Points on a hilly landscape, in no order, each with its height.
A ball rolls from a point to whichever of its 2 nearest points has the largest drop for the distance, and stops where none of them is lower. Distance is the straight distance between rows; heights are no part of it.
zap: [173  99 167 147 118 147 165 114 187 114 105 124 162 116 116 135  99 151
 111 140  94 144 139 117  92 130 100 141 112 130 101 119 173  95 105  90
 131 142 102 106 131  63]  (h 277)
gapoz: [194  95 181 122  78 156 137 119 176 108 142 139 165 122 121 160 118 153
 121 191  89 129 168 122  96 164 111 150  96 146 124 131 148 109 135 111
 170 141 135  91  93  76]  (h 242)
vum: [ 55 155 116 130 137 165  84 116  83 146 147 166  21 135 142 143 183  89
 102 172 111 130 140 162 174 178 126 136 158 132 148 123 162 146 157 124
 146 131 116 158 127 159]  (h 474)
zogi: [171 148 113 109 130  71 150 141 128  89 132 106 159 108 143 113 121 164
 105 129 149  96  87 144 101  95 169 130  92 112 124 118  28 150 112 112
 104 119 193 115 145 186]  (h 458)
gedu: [163 104 136  78 113 155 172 137 134 111 103 156 158 105 132  99 128 122
 156 121 189 112 136 163 118 168 168 117 150 109 159 156 143 117  95 106
 149 119 151  91 140 141]  (h 259)
lemo: [158  85 130 121 111 117 135 122 149 112 116 120 231  67 168  83  85 142
 106 139 171 128 129 160 115 164  86 136 162 129 109  84 176 113  90  97
 168 117 117 113 126 125]  (h 179)
Teke: [ 97 151 113 183 144 108  95 157 130  89 149 115  85 147 145 144 131 137
 100 132 145  96  97 109  53 136 113 151 177 117 139  91 132 141 151  99
 144 144 115 164 105 191]  (h 563)
gosig: [121  95 142 107 145 182 129 149 126 138 143 145  61 156 151 145 151 111
 156 139 180 156 136  95 105 155 124 144 159  95 200 122 137 116 102 153
 165 142  80 108 136 132]  (h 80)
napeg: [ 96 148  87 158 140 177 115 161 151 116 184 134  67 144 100 141 150 153
 133 132 128 114 103 112 118 136 190 145 175 115 196 154 139 149 176  87
 156 120 110 110 108 161]  (h 310)
mepe: [140 166 142  67 114  94 154 147 104 135  84 136 101 107 134 110 138 122
 152 117 126 106 133 182 157 149 132 114 150 133 111 155  92 153  98 130
  99 196 140 140 128 102]  (h 456)
koz: [ 93 141 122 171 171 146 137  59 143 166 127 114 139 160  53 175 123  96
 145  98  50 181 180  83 114  85 104  92  97 152  95 139 149  91 135 130
 121  75 108 142 149  80]  (h 293)
pevin: [111 143 159 151 180 118  68 113 126 127 132 125 109 139 148 151 167 104
 156  73 157 167 148  82  82 105  73 118 115 128 135 111 109  52 113 138
 142 144  35 136 129 127]  (h 445)
guna: [163 137 131 147 141 162 207 123 161 154 107 153 114 154  78 151 101 126
 136 151  71 155 169  81 133  89 155 136  67 117 153 172 120 127 132 149
  89  81 166 117 134  91]  (h 279)
Fana: [103 127 110 187 137  90 134 138 130 134 131  69 144 133 135 114  61 139
  89 141  88  75 114 128 155 113  99 152 154 131  76  82 179 170 155 135
  88 139 155 171 137 121]  (h 549)
zeki: [141 113  99 124 135  99 129 130 108 105 141 120 140 139 149  99 139 128
 106 108 173 108  44 118 140  87 171 142 104 109 140 128  52 168 126 161
 113 118 165 115 153 172]  (h 415)
goke: [134 158 128  98 129  52 110 112  65 124 101 119 136 115 140 129 140 106
 131 103  99 116 110 156 150  96 116 115  70 150  72 125  70 137 115 162
  71 118 183 164 138 141]  (h 278)
tur: [137 110 117 155 166 163 195 107 168 179  95 108 149 123  88 112  91 137
 113 116 107 170 153 108 168 101 134 127 118 111 118 137 143 126 112 157
 102  92 112 110 178  44]  (h 347)
res: [131 109 127 203 150 122 145 110 130 121 105 134 112 141 142 161 105 110
 125  88 194 133 113  72  69  95 105 155 128 114 128  93 153 126 107 160
 113 118  91 170 153 113]  (h 72)
rofo: [111 120  95 133 158 148 135 145 129 157 150 104  96 140 155  89 144 149
 124 114 160 119  76 114 168 105 150 147 163 103 182 128  88 155 148 167
 116 138 115 121 159 118]  (h 304)
tamik: [119 120 122 112 142 113 117  75  80 176 106 128 130 124 100 150 146 103
 162  56 142 174 106 127 131  84 134  95 102 152  83 154  93 118 120 173
  95 129  81 162 180  47]  (h 460)
rovo: [108 158 177 160 154 103 109 156 153 115  95 132 104 155 136 155 136 121
 128 112  93 124 167  99  92  83  66 148 108 143 101 117 142  79 130 134
  79 149  99 167 118 136]  (h 374)
peze: [ 73 197 118 165 178 138 133 163 160 126 111 122 109 119 108 115 141 154
 120 102 113 121 158 146 130 148 121 128 206 108 134 128 144  95 130  80
 121 144  85 125 132 179]  (h 539)
Midal: [144  84 161 106  70 158 103 126 114 114 118 171 129 133 124 149 139 106
 156 120 140 132 140 133 115 149 136 116 111 144 139 159 183 102 137 122
 149 139 118 126 107  96]  (h 131)
Diz: [132  78  96 126 130 122 123 109 139 125 162 106 206  79 180  75 101 136
  96 135 197 131  92 150 144 147 113 128 187  97 133  79 148 153 111 118
 211 115 106 116 126 147]  (h 102)
seka: [133  85 132 154 137 166 149 120 144 178 136 115 118 153 139 155 110 135
 136 115 116 152 115  78 148  66 125 150 109 126 112 128 138 134 143 198
  93 134  99 148 157  35]  (h 507)
rifun: [129 136 118 155 142 188 149 145 172 150 169 127  70 138 105 149 115 168
 119 196 100 156 149  90  90 160 137 169 172 102 188 124 130 135 134 126
 176 138 102  91 127 110]  (h 162)
dafi: [151 122 163  82 104  77 111 101 123  98 139 107 206  78 168 130 111 129
 108 153 105 149 161 149 108 149  61 120  86 143  87  84 110  97 118 116
 173 121 140 137  88 143]  (h 502)
dig: [ 83 131 125 121 101 152 134 131  98 154 105 161  63 110 147 112 159  87
 114 171 135 129 166 161 184 178 133 132 174 123 143 116 192 146 128 141
 136 137 142 150 130 135]  (h 481)
Dokem: [155 112 115 117 125 168 211 168 160 134  86 142 144 110 112 100 104 139
 150 113 202  97 123 143 125 143 179 139 174  90 168 170 166 138  93  92
  99 134 136  76 148 131]  (h 227)
zinok: [128 112 135 144 145 151 177  73 155 185 104 105 176 136  80 142 106 112
 131 119  80 196 162  97 139  77 116 102  70 152  88 142 131  92 107 146
 120  57 108 124 169  39]  (h 320)
sen: [128 175  95 119 115  49 150 126 118 126 147  52 144 126 130 112  98 166
 109 172  62  83 141 176 158 160 136 118 137 142  64  84  97 190 131 119
 129 156 215 124 111 153]  (h 556)
bilap: [138 122 102 180 144 117 134 130 170 118 142  83 210 127 119  90  72 159
  96  97 148 100  82 121 134  70 136 141 127 116 113 120 136 111 152 116
 100  91 142 128 154 161]  (h 172)
rupaz: [ 63 149 111 129 157 154  66 107  94 151 130 162  44 140 132 142 179  87
 140 105 138 141 144 138 148 162 111 117 173 133 142 129 153 106 148 127
 145 133  71 152 145 135]  (h 467)
digub: [170  95  92 134 112 123 168  78 127 135 111 123 190  87 107 121  56 116
 108 115 153 110  94 157 121 132 146 147 125 145  92 103 167 151 116 103
 120  92 176 136 164 109]  (h 215)
Kor: [129 105 118 138 114 122 133 144 141 167 136 117  99 153 155 132 112 142
 121 146  86 125 115 102 183 100 128 162 123 135 108 125 132 170 156 192
  77 161 146 150 140  76]  (h 523)
povug: [111 144 131 156 128 154 142 215 188 131 123 142 141 150 117  84 152 157
 141 128 134  89 146 132 164 121 155 129 189  85 176 157 164  89 139  95
 112 128 115  94 110 175]  (h 89)
komut: [110  82 118 205 106 137 126 101 108 127 154 142 112 134 134 146  87 104
  82 149 147 108  61  90 126 126 121 176 125 137 124  74 182 180 152 162
 169 100 165 167 136 144]  (h 591)
meso: [100 147 124 157 156 172 103 170 161 124 178 129 105 148 124 113 163 159
 155 129 141 145 136 104 110 135 143 115 170 107 183 150 127  81 150  87
 161 122  66  98 113 152]  (h 308)
falu: [179 114 163 132  93 161 132 128 147 129 151 158  86 140  93 178 106 146
 133 211  57 140 178 105 116 175 138 140  87 164 144 151 159 120 151 128
 173 126 149 100  82 100]  (h 217)
Bevol: [158 105 159  99  66 115  99 110 112 121 134 147 144 133 126 150 123 123
 149 150  83 135 147 142 137 154 118 107  81 175 103 144 144 118 165 147
 139 143 150 129  92  83]  (h 174)
tetem: [154 123 131  99 144 100 162  95 122 115  89 124 207  62 163 100  97 118
  99 124 192 148 131 164  97 160  83 142 139 113 109  60 132 128  67 123
 150 115 148 132 136 154]  (h 222)
bek: [141 127 154 163 104 197 134 166 186 134 171 146  91 137  82 182 101 164
 106 221  66 126 172  81  87 158 122 168 132 136 174 129 165 127 155 117
 166 131 135 107  94 122]  (h 194)
zom: [140 132 148 100 112 139 115 106 128 112 105 160 157 124  92 142 146 109
 147 122 102 172 167 146 121 138 130  81  45 160 141 183 133  75 142 106
 139  84 154  99  99 123]  (h 224)
rotot: [126 120 158 132 106 174 129 191 162 124 112 172 132 143 126 104 147 121
 132 142 142 100 150 127 163 120 141 130 113 111 187 161 151  75 142 121
 109 120 140  91 102 168]  (h 27)
rapu: [147 149 149 117 118  83 139 122 145 103  97  85 219 105 141 114  88 158
 106 128 102 113 151 164 109 136  81 122 121 133  77  96 122 102 101  88
 117 139 149 137 113 128]  (h 520)
mefe: [139 181 156  92 119 107 164 193 125 119  51 133 103 105 113 114 134 143
 173  98 148  80 133 165 134 130 127 117 173 108 111 166 109 134  83 103
  61 203 138 129 132 146]  (h 431)
fam: [177 101  97 148  97 131 188 103 115 125  75 169 152  96  93 132  66  89
 141  81 196  93  87 144  82 125 161 143 141 124 112 140 186 156  99  92
  92 109 161 140 146 118]  (h 164)
Kam: [131 139  94 138 152  92 174 126 118 149  76  99 171  89 119  82  68 125
  97 102 140  94  95 171 174 113 128 136 140 121  78 111 138 161  99 152
  71 105 177 149 174 118]  (h 336)
piz: [168  77 175 120 107 143 172 126 160 134  89 126 160 128 142 147  98 118
 130 135 153 145 145 110  81 123  89 145 129 117  86 101 170 112  73 117
 121 169  64 123 138  42]  (h 307)
fil: [159 129 130 121 107  89 136 105  83 110 124 124  78 143 131 180 116 120
 131 155 107 123 133 111  76 122 138 143  89 146  87 133  88 183 121 143
 109 180 144 162 114  95]  (h 377)
zorok: [106 119 149  91  93 141  42 132  94 116 151 138 102 126 154 136 178 121
 145 151 104 125 156 169 146 180 116 106 129 166 115 141 151 114 149 117
 168 173 103 137  70 115]  (h 366)
balud: [131  56 105  97  92 131 100  93 103 133 149 127 191 101 163  95 106 111
 141 103 209 131  66 148 131 161 138 115 184 134 128 103 164 148 117 122
 171 139  91 129 139 112]  (h 180)
Vanu: [136 121 147  98 130 120  98  67 101 130 131 137 180 118  87 169 141  96
 157  92  95 180 151 122  88 114 125  81  45 172 111 162 132  76 128 121
 137  96  94 131 126  82]  (h 252)
Vis: [165 153 127 111 107  56 156 101  91 132 129  95 133 117 128 140 106 131
 119 130  91 105 122 143 132 105 121 138  89 145  66 112  80 179 117 159
  91 149 171 168 140  98]  (h 334)
gidef: [ 91 151  84 131 104 150 118 130 131 115 134 143 168 115 100  86 142 149
 131 122 115  93 140 186 177 157 179  82 192 121 147 168 147 121 157  58
 165 107 136 100  99 178]  (h 178)
Lobam: [115 106 152 110 140 140 128 126 128 156 132 141 110 132 167 105 141 113
 121 159 115 166 161 112 187 132  94 148 123 121 161 102 135 125 131 190
 153 125 129 135 139 112]  (h 504)
Ros: [142 164 139 120 171 146 160 160 155 132  82 145 131 123  97 109 151 127
 161  76 149 154 156 131 121 114 136 111 135 100 161 160 113  74  85 118
 100 110 113  99 145 131]  (h 335)
Mor: [127 101 133 148  77  94  89 110  82 122 164 122  90 163 139 174 120 114
 115 149 105 105  82 100 144 110 133 150  98 159  74 104 144 197 172 171
 120 151 161 179 105 107]  (h 615)
rodoz: [121 134  95 179 139 103 112 100 146 119 145 101 231 106 127  94  87 142
 102  93 150 118 102 131 108  99 110 111 127 131 117  89 142  86 128  85
 131  83 136 130 136 196]  (h 244)
bim: [ 73 184 100 164 156  96  95 153 149 107 140  94 130 146 143 113 138 152
  98 122 106 101 151 146 115 123  94 123 179 119 130 106 125 119 150  84
 125 136 107 147 110 191]  (h 548)
Bif: [143 117 128 145 121 132 178 134 143 139  66 185 163 123  89 125  94  93
 153  62 193 101 123 139 107 110 140 128 132 124 130 147 195 111  79 107
  67 101 139 143 143 131]  (h 114)
Teba: [106 136 100 199 131 112 138 134 120 111 140 116  93 126 131 155  91 115
  87 133 142  83  76 102  83 120 132 171 157 109 139  91 168 164 153 120
 121 128 153 173 137 172]  (h 578)
Guri: [147  78 133 111 132  99 125 125 106 113 137 124 164 127 184  97 130 103
 106 125 209 135  46 113 158  88 121 145  92 100 131  86  84 157 113 181
 131 108 164 139 133 165]  (h 345)
doka: [105 138 117 120 159 192 135 120 147 156 151 155  62 128 129 128 160 124
 128 165 126 178 165 125 138 172 137 145 169 103 208 124 131 123 128 141
 176 115 110 102 139 136]  (h 124)
ratu: [179 177 120  95 146 113 166 149 160  97 131  98 163 129 104 108 127 183
 114 132 120 111 114 133  92  91 161 124 100 105 138 153  22 123 119 101
 108 122 154  72 138 153]  (h 405)
kes: [134 150 127  78 137  82  71 141 108 134 182  90 105 157 166 122 153 163
 127 163  85 120 115 124 157 105 117 134 105 139 110 104  37 176 153 179
 123 180 122 132 110 121]  (h 409)
Vot: [170 103 148 157  88 130 133 132 191 103 157  99 222 136 141 116  85 178
  93 174  81  93 142 123 131 114 108 136  91 140 117 110 136  98 156  98
 140 112 166 115 101 129]  (h 157)
sorob: [138 159  98 109 121 153 183 119 138 132 131 116 108 114  57 152 100 154
 134 138  91 133 148 139 111 178 181 114 169 143 122 177 149 171 154  74
 153 158 121 103 129  60]  (h 495)
makab: [125 127 135 129 165 152 126 150 143 131 131 121 146 134 155  86 160 143
 179  98 210 170 134 113 110 128 108 115 168  93 173 122 115  59  80 112
 153 118  54 103 146 167]  (h 185)
novi: [134  85 142  74 108 167  92 128  87  92 150 176  94 107 153 127 187 107
 136 196 144 139 153 149 153 186 147 108  79 120 192 160 110 105 123 146
 188  86 180  91  96 178]  (h 140)
nidaz: [117 129 150 165 118 155  96 157 161 107 157 137 118 146 148 131 123 141
 119 163 118 136 136 107 101 134 112 141 135 112 166 119 160  95 156 120
 166 124 110 121 104 153]  (h 276)
fiz: [126  78 110 110 135 145 126  98 106 165 134 122 146 122 156 105 118 108
 142  87 207 151  72 113 147 124 139 131 169 113 139 108 143 144 111 171
 148 144  72 130 166  78]  (h 223)
buli: [138  90 139 131  92 143 138 106 124 128 102 177 107 108 121 153 113  89
 132 122 171 136 129 132  98 155 143 137 146 123 147 124 196 130 116 120
 140 126 130 146 123 121]  (h 86)
vit: [103 100 108 170 162 119 144 116 120 151 131  88 140 116 137 115  68 125
  93 107 135 126 101 111 146 118 116 145 158 125  95  80 162 163 132 165
 117 126 127 160 164  92]  (h 562)
Lub: [155 188 125  85 155 131 172 169 160 124  93 130 169 104  98  95 153 157
 136 108 114 129 156 165 140 125 140  94 115 105 148 168  48  87  99 103
 100 114 153  77 142 153]  (h 364)
mem: [130 128 110 153 108 173 110 166 162 108 180 133 122 167  84 151 128 154
 123 140  97  92 107 105 132 120 185 133 124 137 181 182 148 133 213  83
 146 109 148  99 102 159]  (h 284)
lof: [119 120 134 184 105 153  98 148 169 124 198 109 148 162 134 118  94 163
 100 172  88 100 127  99 135 115 122 154 134 136 155 110 169 119 184 126
 153 116 137 131  92 159]  (h 243)
Paliv: [ 80 152  94 141 138 155 116 178 129 121 131 149 132 124 112  80 163 141
 143 111 171  89 132 159 156 143 175 106 199  94 167 172 144 110 138  73
 148 113 123 111 123 202]  (h 143)
bibag: [105 134 129 134 136 145 109  61 108 150 106 149 131 150  71 181 138  95
 160  74  90 174 161 116 119 106 128  81  88 172 104 167 163  89 143 120
 133  99  95 157 144  74]  (h 272)
Gubif: [ 81 141 151 125 152 127  63 110 104 116 127 142 105 128 139 142 174 103
 155  85 147 150 150 135 100 161  84 113 151 134 129 117 150  87 134 120
 156 145  57 149 113 148]  (h 459)
ser: [ 88 112 124 107 117 145 109 131  99 151 154 148  73 123 178  98 155 101
  95 196 127 153 146 150 213 168 116 153 145 126 149  82 133 160 135 186
 164 128 152 142 112 156]  (h 492)
fono: [137 143 131 108 122 110 109 147  85 130 109 140  97 150 111 124 160 123
 171  96 117 101  81 127 181  83 180 102  64 151 125 189  74 137 145 161
  60 129 177 127 144 128]  (h 117)
Lese: [ 98 147 113 137 157 139 154 162 157 134 122 128 137 104 130  71 135 173
 119 131 128 118 163 169 152 167 133 115 235  87 129 127 139 123 104  81
 148 152 107 106 121 143]  (h 528)
luf: [160 111 115  85 127 174 147  92 134 132 126 160 177  83  91 100 134 111
 150 103 166 168 144 168 133 176 162  92 145 120 175 157 135  97 119 101
 176  81 130  89 137 128]  (h 280)
mafi: [142 115 145 140  81 136 119 164 162 100 173 124 162 143 147 128 105 169
  90 212  72  96 170 145 134 150 125 143 104 132 128 122 140 113 165 113
 168 111 176 119  84 181]  (h 205)
sofoz: [110  88 151 119  92 167 140 134  99 144 113 165  73 139 162 138 146  78
 152 136 200 125 144 120 105 164 135 146 176 101 180 118 188 120  88 148
 146 132 106 131 141 158]  (h 26)
fubug: [157  85 155  83  81 107  92 117  86 118 108 134 121 141 154 158 131  96
 172  87 171 108  89 115 105 112 124 119 121 155  92 146 137 155 117 145
 107 190  93 156 126  70]  (h 424)
besib: [149 136 132  86 130 149 128 101 140 115 141 138 190 103 110 104 145 158
 133 133 109 174 159 155 137 161 155  91 138 131 147 165 102  86 128  88
 183  92 109  61 108 114]  (h 298)
lare: [126 125 119 100 151 131 142 122 118 175 108  94 120 126 158 109 130 129
 138  97 159 145 107 128 169 113 117 138 163 115 140 119 107 146 103 188
 100 172 101 142 163  71]  (h 264)
kasor: [ 91 133  94 165 151  85  84  66  58 109 140 120  53 164 101 195 140  70
 115 123 118 128  80  97  65 100 138 131  96 142 122  95  91 171 119 125
 128 105 164 153 152 162]  (h 457)
segod: [ 98 161 126 177 159  89 115 121 116 126 101 130  72 160 124 196 121 110
 124 101 108 119 140  85  52  77  93 148 110 137 106 111 116 127 119 136
  90 150  97 188 130 119]  (h 398)
rone: [150 111 139  64  88 154 106 146 100  92 138 159 118 103 133 125 187 132
 156 170 126 122 169 173 153 187 179  89  91 145 153 189 103 108 147 119
 169 117 164  85  83 154]  (h 173)
Bomil: [127 145 106 141  73 135 130 196 149  99 146 150  94 145  95 142 139 151
 125 149 118  58 103 129 152 124 198 137 135 134 145 178 153 153 188  85
  99 140 162 112  99 175]  (h 250)
zevo: [127 154 141 149 179 124  95 104 155 132 149  91 140 145 103 149 145 149
 139  72 136 188 116  73  85  78 120 109  92 126 127 125  82  67 135 125
 119 119  53 124 152 111]  (h 416)
lenid: [139 115 148  84 106  52  82 103  88  74 156  90 184 109 173 122 135 126
 110 141 107 117 107 144 120 131  72 122  65 155  80  76  79 157 127 134
 159 120 167 151  88 183]  (h 479)
zav: [122 113 182  93 122 145  82 185 150  94 138 132 119 152 166 124 170 146
 164 126 131 123 153 111  96 122  96 124 124 131 151 139 123  71 117 108
 122 172  73 109  91 136]  (h 312)
tepup: [142 193 117  99 130 145 172 137 143 137 106 122  71 134  56 164 127 142
 153 135  70 142 178 139 138 163 153 113 142 145 109 186 113 181 142  94
 103 158 130  91 130  79]  (h 486)
dedem: [121 138 144 102 138 143  94 109 145 128 161 119 166 114 133 127 151 137
 127 153  85 179 168 138 107 175 107 105 136 149 140 138 120  80 122  98
 210 124  80  94 109 111]  (h 322)
Bufit: [122 113 150 120 109 114 100 105  88 155 115 142 115 135 137 171 147 106
 160  64 126 143 130 116 114 100 121 121 112 159  88 154 133 131 126 162
 105 175  75 172 134  47]  (h 444)
relig: [ 83 167  96 199 169 103 104  90 104 137 154 115  55 170 109 191 125 102
 130  94 119 122 107  81  65  71 121 137 109 130 121 102 110 140 147 134
 107 104 118 172 145 157]  (h 423)
sot: [101 138  92 114 153 144 132 128 158 150 150 102 165 115 114  71 136 182
 128 124 111 140 135 162 181 146 158 100 216 105 137 166 113 125 131  92
 167 146  82  72 133  92]  (h 517)
kimid: [137 120 125 136 123 147 177 174 161 151  67 140 113 137 101 126  92 120
 159  77 198  91  99 110 118 109 149 147 180  99 146 146 174 124 106 121
  72 148 102 123 156 114]  (h 175)
Lar: [107  99  96 126 137 120  96 110  96 117 192 136 120 129 170  97 170 113
  85 178 146 144  83 124 184 143 138 137 127 110 170  90  86 155 141 160
 202  67 180 104 105 210]  (h 167)
vas: [ 95 132 141 133 101  85  80 143  95  79 113 131 104 127 162 137 143  89
 108 130 146  81  90 150  99 155  93 144 166 138  82  98 138 168 127 115
 118 183 123 186  97 173]  (h 265)
bog: [155  98 126 173 121 106 141 151 182 107 150  84 227 122 164 109  76 184
  83 139 139  69  84 117 133  80 109 159  97 118 101  95 118 118 151 117
 115 109 161 116 126 147]  (h 65)
gafu: [113 136 149  69 122 131  69 135 118 110 153 124 134 114 143 116 180 155
 144 171  55 150 188 174 159 188 116  93 136 148 120 153 100 104 136 102
 179 145 108 105  79 124]  (h 348)
tuned: [118 178  96 148 186 135 129 145 153 140 155 104 100 149 117 119 150 153
 128 103 138 150 105  98 131  83 151 141 141 113 172 143  69 117 149 129
 107 121 104 106 160 143]  (h 346)
tigas: [124 172 118 145 161  83 189 153 121 143  75 123 127 100 139  99 106 119
 110 112 134  98 115 154 152 107 127 137 137  98 122 116  92 142  89 145
  59 129 176 149 165 161]  (h 372)
Paf: [140 130 121 157 159 182 210 129 202 178 107 153  70 164  73 154 118 135
 131 173  48 175 189  83 164 118 126 143 101 115 147 147 126 133 106 152
  88  96 127  86 139  59]  (h 305)
Kanu: [133 139 116 174 135 131 177 111 121 124  70 177 108 127  95 164  98  86
 133  87 163 133 150 112  83  98 126 136 114 113 125 132 170 120  86 135
  85 104 119 158 149 125]  (h 57)
sadek: [195 115  98 140  95 123 213  71 128 126 120 137 181  99  84 133  72 136
 117 136 134 109 106 143 124 115 166 129  78 137 111 128 134 157 131 121
 110  63 211 127 152 119]  (h 251)
fif: [130 159 109 124 118  45 143 106 119 124 120  63 199 102 132 107  81 144
 104 135  84  88 137 184 143 127 117 110 127 139  43  90 118 148 115 103
 104 126 190 149 125 142]  (h 537)
nemi: [119 108 141 161 123 101  89 116 108 103 116 123 128 131 164 140 140  93
 127  83 205 131  85  89  62 118  85 145 112 128 127  78 146 120 118 143
 126 128  84 178 124 156]  (h 151)
Biga: [144 159 124 132 137 128 150 134 136 123 127 148  93 146  92 150 130 137
 123 145  85 125 149 114 131 108 149 122  71 132 164 164 107 128 143 131
  88 101 184 118 125 150]  (h 245)
Fata: [ 96 105 133 157  99 106  87 110  86 124 170 124  98 139 168 141 115  99
  73 159 119 111  92 111 152 143  92 163 133 153  96  61 173 197 169 179
 163 133 163 180 105 151]  (h 601)
tos: [134 182 125  69 126 121 167 148  92 146  79 151  55 128  74 150 162 130
 179 112  94 128 159 161 161 148 158 113 121 147 106 198 102 166 117 124
  84 185 141 113 137  83]  (h 475)
Vomev: [105 134 123 126 165 166 110 148 135 144 131 137  68 154 151 107 181 125
 180  94 202 165 121  99 120 129 133 126 140  95 213 127 118  81 102 151
 133 109  88 101 149 174]  (h 134)
Sif: [136 114 155 122 155 141 113 173 179 118 153 113 124 150 183 108 164 163
 129 160 147 144 144  92  89 137  88 142 158  86 159 101  95  85 100 124
 157 157  59  92 102 137]  (h 273)
zegu: [122 151  99 146  89 148 143 152 127 105 117 146 134 114  75 127 131 126
 124 125 125  80 119 154 159 144 185 111 157 132 130 178 164 145 163  69
 117 102 180 122 104 175]  (h 214)
fafov: [131 138 133  90 131  73  86 144 107 100 179  76 155 132 175 115 153 154
 104 165  94 113 108 124 141 104 105 126  58 145 103  99  30 149 150 158
 132 134 163 130  95 170]  (h 448)
ravem: [133 132 105 120 118 152 122 141 140 142 162 120 124 130 101 105 120 151
 122 146 101 130 129 148 153 165 166 124 176 124 139 149 137 156 159 111
 171 147 111 110 127  93]  (h 505)
Lala: [130 151 172 111 127 107  93 168 126  99  97 144 117 126 153 132 152 126
 135 123 110 117 148 132  93 126  96 121 106 131 115 138 115  92 122 106
  97 170 124 140  95 152]  (h 344)
bur: [113 163 110 104 157 144 109 122 109 141 134 148  56 153  78 148 169 124
 154 131  75 137 148 136 173 132 168  96  82 150 152 188  98 140 162 130
 104 103 156 107 128 134]  (h 209)
mifom: [ 96  98 125 101 124 132  67 110  79  98 162 165  93 113 158 108 188  90
 103 181 137 146 111 161 161 182 138 114 110 133 160 114  97 133 133 138
 200  75 175 115 100 203]  (h 84)
zol: [139 172 130 132 138  97 209 168 128 126  49 147  92 108 104 142 107 120
 125 113 113  88 145 142 131 112 136 138 132 106 111 150 136 158  88 120
  52 167 165 145 150 138]  (h 402)
Dilup: [ 96 105 108 153 157 139 132  61  85 202 119 109 127 135 114 168 113  94
 139  85  92 164 139  93 143  71 119 110 120 149  68 127 125 136 125 176
 112 100  86 185 172  39]  (h 477)
pevis: [128 153 135  79 134  76  65 123  77 133 147 123  61 140 149 148 164 124
 147 154  77 129 123 144 156 139 122 124  90 168  93 131  67 179 148 158
 105 180 142 157 114 115]  (h 371)
pimat: [143 127 108 139 125  86 126  90 119  94 120 122 208  80 130 112  80 114
 109  95 183 125  99 155  52 142 107 138 151 134  95  82 143 116  99  68
 141  91 135 134 140 174]  (h 268)
pezog: [158 132 140  90  85 140 105 122 119  83 151 155 147 126  85 139 143 152
 150 155  75 127 180 160 140 168 150  85  71 167 136 184 124  89 168  92
 162 100 164  87  77 140]  (h 199)
bis: [111 139 135 163 126 101 102 153 146 144 151  91 112 162 145 134 105 145
 110 154  68 100 137  97 145  95 103 155 130 148  93  94 152 159 175 149
  85 152 144 161 132 110]  (h 538)
mitar: [127  83 137 155 134 137 135  90 111 189 133 102 165 130 130 167 107 132
 128 106 127 159 106  73 119  46 130 120  69 142  61 120 108 127 117 207
  98 102  94 160 169  28]  (h 493)
Limi: [141 123 151 106 131 178 166 118 153 149 104 135 132 133 101 123 137 123
 158 105 139 171 149 114 127 135 148 111 140 119 152 159 143 100 109 128
 131 135  88  87 145  76]  (h 309)
lutop: [113 151 135 105 130  80  98 149  89 132 123 147 100 137 153 104 169 115
 130 114 115 102  94 146 195 103 126 120  80 137 119 140  82 143 137 177
  60 127 183 147 138 162]  (h 210)
tezi: [151  70 182  43  61 125 102 134 104 109 125 122 134 149 187 139 135  97
 167 121 174  95 113 143 110 153 104 124 130 149 114 120 148 168 104 148
 129 208  96 151 105 103]  (h 403)
posas: [119 114 148 139 119  92 100 129 114  82 106 134 151 113 181 135 124 100
 103 129 166 110 108 125  67 137  56 149 142 124  93  68 159 150 111 111
 129 144 127 182 100 177]  (h 213)
goze: [127 129 119 143 167 165 172 135 180 177 112 118 108 143 117 104 121 145
 113 155  74 176 168 106 174 126 115 137 138 109 142 124 125 107 124 152
 114 123 105  99 161  69]  (h 332)
dobi: [138 116 109 112 143 183 168  72 137 156 121 145 165 111  79 129 116 118
 153  74 162 197 143 129 131 139 152  95 138 135 149 157 150 104 117 121
 160  82  85  87 163  64]  (h 294)
pip: [118  90 113 113 137 103 115  88  72 124 155 135 127 116 166  93 141  72
  95 135 175 163  51 127 173 127 134 148 115 116 128  81 106 179 124 171
 181  88 173 134 142 171]  (h 263)
Fofad: [124 122 145 108 155 150 148 169 169 140 112 108 134 127 169  93 147 152
 145 121 172 142 137 123 109 149 111 129 190  88 152 119 114  96  79 115
 147 170  63  85 144 118]  (h 231)
mebi: [129 156 128 178 164 139 120 154 164 127 164  98 134 167 111 138 120 169
 131  97 153 155  99  66  81  49 129 143  95 113 162 126  92  97 140 144
 104 103  85 115 158 134]  (h 381)
rido: [114  96 180  82  83 118  60 149 101 112 130 134 116 130 192 121 171 101
 151 140 152 108 132 161 142 157  80 121 143 153 105 119 148 147 126 142
 132 198 104 160  87 129]  (h 384)
pipad: [114 162 132 119 140  86  93 120  71 103 124 148  31 141 148 159 158 101
 116 149 115 115 121 134 104 136 123 146 116 145 106 129  94 186 124 141
 104 185 134 159 113 148]  (h 330)
merop: [161 132  91 133 131  88 199 101 112 148  95  98 182 102 118  98  70 135
  96 132 116 107 123 152 167 107 154 122  86 125  82 109 104 158 108 152
  88  87 223 137 167 122]  (h 296)

Call two points neighbours if one is among the 2 nearest of the other. Go from one point of each pair to the other, from neighbour to neighbour, staying as low as possible. Name the highest point that can't be avoided.
rotot and Diz -> nidaz
Diz and bog -> pimat
Diz and pipad -> Lobam
mifom and fono -> tur
Kanu and sofoz -> Limi

Write out the way that a ball takes from each point below.
rupaz -> Gubif > pevin > zevo > mebi > tuned > rofo > lare > fiz > balud > Diz
tur -> zinok > koz > bibag > Vanu > zom > pezog > rone > novi > mifom
komut -> Teba > Teke > bim > peze > Lese > sot > ravem > sorob > tepup > tos > mepe > mefe > zol > tigas > Kam > merop > sadek > digub > fam > Bif > Kanu
segod -> rovo > Lala > zav > Sif > Fofad > makab > Vomev > gosig > sofoz
